Points, in no order, along strands that fork and pass close to each other.
Points whose rows are less than 62.9 apart are linked; no others are. Some points are linked to none.
j771: [ 18   4 -20  -8   5  -9   6  -8  13 -17   2   8  -4  17   6 -11  -9   4
  -2 -21]
j462: [ -2 -24  -6  12  -9  11  -2 -30  19   2  24  11  12  10  -8  53  16 -15
 -15 -16]
j336: [-19   9  12  28   3  15   1   0 -23 -20  -8  -2   3  -4  18 -15  -2  -6
   6 -10]
j724: [ 18  11 -14   7  12 -43  -8 -22  12  15  17   4  -1  -1   0  45   3   8
 -10  10]
j37: [ 24   6 -25  -6   3 -23  -9 -19   1 -14  30  10 -12  14  -6  20   0 -11
  -8 -29]
j389: [ -5 -29 -23 -22 -10  33  26  11 -28  -2 -13 -25  10  13  28 -22  30  12
  14 -28]
j898: [  3  18  -9 -17  -7  -2  -3  33  -1  18  -5  21  11   8   3 -56 -31  13
  -2  -7]
j18: [ 18 -28   7   8  -2 -24  -7 -32   3   2  32 -14 -22  26 -18  59  18 -18
  -4 -30]
j850: [ 15   8   5   6  29   9 -14 -12  10   4  28  25  -6  16 -23 -11 -15  -7
 -16   1]
j355: [  2  -4   2 -14  22  18  25 -11  20 -15 -18  -9  13  11  -4  10  -2  23
   9   7]
j640: [-11  26  -6   6   2 -12 -25  -2   9   0  -8  19  14  11  -2  -4 -16  18
 -10  28]
j350: [ 15  -7  -3  18  10 -25 -40 -16  25  20  14   1   5  23 -13  39   4 -34
  -2  -8]
j135: [  0  -3  15 -20   5  -7  -1 -16  24  -2  -4  29   8   9  15  27  24 -17
 -17  -8]
j550: [-11  23 -13  18 -35   3  -1  28  -3  12  -5  12   4 -20 -18 -35 -31  24
  -9  34]
j154: [  3 -43 -10   2 -28  18   0 -24 -10 -12 -12  -6  -4  14  31  17  -7 -28
 -12 -16]
j837: [ -1  18  21  -3   7 -17  22  -6  17 -18   4  -4 -13   5   8  26   4   0
  11 -34]
j478: [  0  22  14 -13  -7   4  -7  -3 -30  -2 -16 -10   7 -10  21 -34 -11   4
  -4  27]
j289: [  3  -7   4   1 -11 -13  24   0  17 -22 -24 -17 -12   2  25  15  -3  -8
  15 -25]
j214: [-16   9 -11  -8  -9  17  -1   1 -40   7 -19 -16   6  -8  46 -13   5  -1
  -3  23]
j941: [ 15  19 -20  -4  14 -12   8  14  14   6   2  20  -4  13  -4 -25 -32  20
  -6  -3]
j201: [ 21  18  12 -10   8 -30 -19  -3   3 -28   6  12  -9  -9 -28 -10  -2  -7
   1 -10]
j75: [ 13  -2   4   2  29  25   4  -7 -10   3   5  18   4  -8   0 -14 -14 -14
 -12  12]
j399: [-15   3 -17   6 -16  19   5   4 -34 -18   5  -7  -3  -7  21 -43   2  -1
   4 -14]
j292: [ -9   7  -9 -12 -15   0   5  26  -7  15 -30 -22  23  -4  29 -38   2  11
  20  -9]
j502: [-20 -19  23   0  -9  -9  -2 -30  18  -9   5 -13 -11  17   7  78  -9 -10
   0 -18]
j442: [  2  11  15  27 -29   0  -7  23   1  24  -3  33   7  -9 -40 -40 -37  24
 -16  25]
j371: [ 24  18  24  -2  10 -19  -8   6  -5  -3  -2  14   4 -15 -35 -27 -31  13
   2   1]
j126: [  9  18  -8   5  25 -65 -31   4  -8  28  40   1  -8  -1 -38  36  26   8
   6  12]
j788: [ 12  28  13  10  12 -59 -29   1   7  19  21   8  -2  -8 -40  13  -3  17
   1  14]
j920: [  7  23   6 -15  19  10  12  -7   8  -9   1  -8   5  -1 -20   3 -20  22
   5  17]
j897: [ 18  15  12  -1  -7   2  17  -9   9  -1  -1  11  15   4  -6 -32  11  27
 -17  16]
j156: [ 22   6  -7   1  -1   7  -2  14 -14   3  -5   3  28 -30 -23 -25 -23   3
   4   5]
j534: [ 10  -3   5 -10   2  17  24 -10 -15  -5 -20   6  17   5  19 -13  27  13
 -15  16]
j738: [-19 -27  -4 -12   4   9   4  18 -32   9 -20 -27  -7 -19  24 -57  15  21
  19  14]
j439: [ -1   8  -3  -4  -1  25   6  37 -34  -4 -10   9  16 -35 -34 -34 -16  19
   5  18]
j590: [ -8  21  17  10  21  -4  -9 -18  20  -1  39 -12 -11   5 -31  38   3  -2
   8  -3]
j313: [  5 -46  -8  11 -37   8  -3 -26   4  -9   0   1   2  19   8  54  -1 -22
 -21 -23]
j626: [ 18   1 -15  -1  16 -37 -33 -13   4 -24  22   3 -14  10 -39  19   8  -6
   5  -7]
j385: [-11 -40 -15 -10 -10  10   0  13 -27   7 -33 -26  -3 -19  44 -29  19 -14
  15   2]
j487: [ 10 -17 -19  -5  -3  20  36  10 -25   3 -22  -5   8  -2  33  -9  28   4
  -3  -5]
j906: [-11   1  -6  14  -1 -10 -12 -27  21 -10  28  -4   8   9 -25  45  14   5
   5 -16]
j94: [  0   0   7 -24   8  15   2  39 -39  24 -18  15  14 -27 -13 -50 -23  17
   0  20]
j947: [-13  21  -9 -10  -8   3  -7  26  15   4 -12   6  22   1  11 -27 -10  -1
   8 -13]
j67: [ -5 -20  -1 -12  -6  21  14  -3  20   1 -17  14   9   5  30  24  17 -20
 -13  -3]
j802: [ -8  39   6 -12  -2  -1 -19  10 -23   2  -7  20   6  -9   0 -14 -25  13
 -18  39]
j34: [-17  -4  15  20   2   6  -1 -23  -3 -13   4 -13  -2   4  17  49 -17 -18
   7 -20]
j692: [-33 -45 -29 -23   3  26  -6  25 -25  38 -14 -31   2  -1  36 -30  43  15
  20  -4]
j543: [ 17   0 -12 -27 -14   9   5 -13   3 -25  -8 -12  13  -7  -9  43  14 -11
   3  -9]
j496: [-16  18  24  15  20 -18  10  -1  17 -24   0  11 -11   2   0   2  -4  14
   8 -13]
j732: [-18 -13   2   4 -27  17  38  -8   0 -14 -10 -31 -12  -4  38  13   0  -1
  12 -17]
j104: [-11  12   6  -9  19  -1  10  31  12 -10 -19  18 -23 -17   8 -30 -19  -3
   5  20]
j295: [  6   9  16 -17  23   2   7 -11  27   4  18  22  15   0 -14  31  20  -6
  -6 -16]
j737: [  0 -50 -18 -15 -18  20  12 -13 -23  -9 -25 -21  -4  -6  37   0  -3 -18
   3  -3]
j29: [ 15  11   9  14  19 -18 -32 -12  14  15  47  17  -5  15 -35  -6  -3 -17
  -5 -20]
j163: [  9  26  32   8 -10 -45 -27  11   4  23  24  28  -7 -17 -61  -3 -14  22
 -11  23]
j806: [  2  34  21 -19  22   1   1  -7  16   4  28   4  11  -5 -28  16  -8  11
   4  -7]
j722: [ -1  18 -13  25 -17  -2   5  10   6   7 -11  -9   1 -25  11 -17 -19   3
  -2  31]
j19: [  1  13  25  16   0 -10  -4 -20  29 -15  15   6 -10  -1 -28  -2  18   5
  -8  22]
j769: [  1  21  -4   0 -18  31   4   1 -10 -16 -14 -15  -8  13  14  10  16 -21
  -9  13]
j114: [-18  16   4 -10  -9  24  26  16   3  -2   2 -23   0 -25  -1 -36 -13  18
  18   8]
j476: [ 13  -1   8  15 -11 -18 -23  -8  26  10 -13  -6   2  30  -3  58  20 -29
  -6  -6]
j978: [ 28 -19 -11   0  17  -6 -11 -27  -3 -15  -5  -8 -12  18  -7  43 -10 -18
  -3  -1]
j811: [ 12 -25  -8  15 -27  -9 -12 -18  -1  -3  18  -8 -22  32  -2  72   3 -30
 -19 -30]
j485: [ -4 -23  -6  -1  13  20  22 -16  -4 -26 -12  -3   4  20  11  29   2  12
   4 -13]
j27: [-24 -31 -12 -29  20  40  11  17   4   9 -10  -4  -4  -7  30 -25   2 -18
  14   1]
j430: [ -6 -27 -21 -27  -6   5  -7  -6  -4 -16 -31  -9  16  -3  29   1 -12 -12
  11  -8]
j966: [ 16  20  21  27  -4  -7   8  -1  16  -2  10  21  -2   3 -34 -24   7  23
 -17  16]
j310: [-28 -39 -18 -23 -19  35  19  15 -25  18 -16 -45  -5  14  38 -18  49  20
  18 -12]
j600: [ 15 -17   0   9   6 -32 -17 -19  -1  24  50 -13 -25  26 -27  56  45 -26
  -1 -11]
j375: [ 17  -7  13  11  18 -42 -40 -12  26  20  31   3  -1  28 -33  15  25 -23
   7 -19]
j793: [  2   4 -15  22  -2   0   6 -13  13  13  -4  -1   9 -14  23  20 -15  -8
  -8  17]
j63: [-24  -9   8 -15  -1   3   5  45 -35  32 -19 -14  -7 -18  13 -72   9  38
  17  14]
j929: [ -6   1   0  27   4   6 -11 -20 -16 -25   5  -1  12 -10  -6  20  -5 -10
   3  -9]
j584: [-21 -27 -22  -9  -4  47  16   5  17   6  -3  -1  12  -8  22   3   2 -19
   3   1]
j210: [-23   7   8  -4 -12   4  19  44  -4  17 -17 -10  -7 -37   6 -57  -7  23
  18  20]
j171: [  0   5   7 -12   8   5   9  18  23 -25 -20  15 -18   3   9 -20  12 -19
  -1   0]
j843: [  4  22   2  18   6 -15 -18 -19  13  15   6  10   7   3   4  27   2  -3
 -16  22]
j577: [-19   8  21   4   4   2  19  41   4   8 -24  18 -10 -20 -11 -45 -24  30
   5  27]
j636: [  0  23  18  24 -18 -19 -14  10  21   9  10  25  -6 -13 -48 -16 -16  23
 -14  31]
j449: [  3  -4 -12  23  22 -47 -26  -8  -8  29  54 -19 -14  21 -40  39  37   0
  13   7]
j174: [ 26 -10  -4   0  -4   0   0 -31 -18  -7 -12  -7  -9  12  29  25 -11 -22
 -16   2]
j751: [  4 -15 -17 -18  22  33   2  18 -21   6  -6   8   6 -17  13 -33 -15 -18
   0   5]
j495: [-10  11 -15  -5 -23  12  -2  23 -21 -17  -2  11 -10 -10   0 -63  -1  11
  -7  10]
j3: [-10 -23   8   5  -8  19  16   6  21  -3  -7  13  -5  16  19  45  11 -33
  -8 -36]
j192: [ -5   1   9   8 -14  29  31  -2   9  -7  -6 -35  -4  -8  14 -16  -1  -1
  16  -5]
j229: [-19  16  19  21  10  -4  11  10  -8 -14  -6   5  -3  -4   7 -35 -22  19
  13 -13]

A fork is a point with three links, a tip a point with one. Leave the first point through the second and follow the links. Name the first fork or tip that comes.
j156; j371 | j292
j292; j947 | j94
j67; j584 | j476
j476; j350 | j67

Follow the links from the first point to the second, and from the first to the third. Name the last point that the two ways share.
j920; j843; j399 | j313
j229; j19; j806 | j313
j502; j978; j636 | j154
j897; j171; j496 | j210
j640; j732; j978 | j154
j192; j550; j534 | j636
j966; j476; j355 | j806
j978; j724; j897 | j636
j929; j104; j966 | j210

A fork is a point with three links. Follow the links from the first point to the second and name the forks in between, in order.
j462; j19 | j313 j636 j966
j920; j171 | j806 j313 j154 j737 j210
j192; j29 | j210 j737 j154 j313 j806 j67
j313; j289 | j154 j737 j210
j751; j399 | j67 j806 j313 j154 j737 j210 j336
j793; j114 | j636 j313 j154 j737 j210
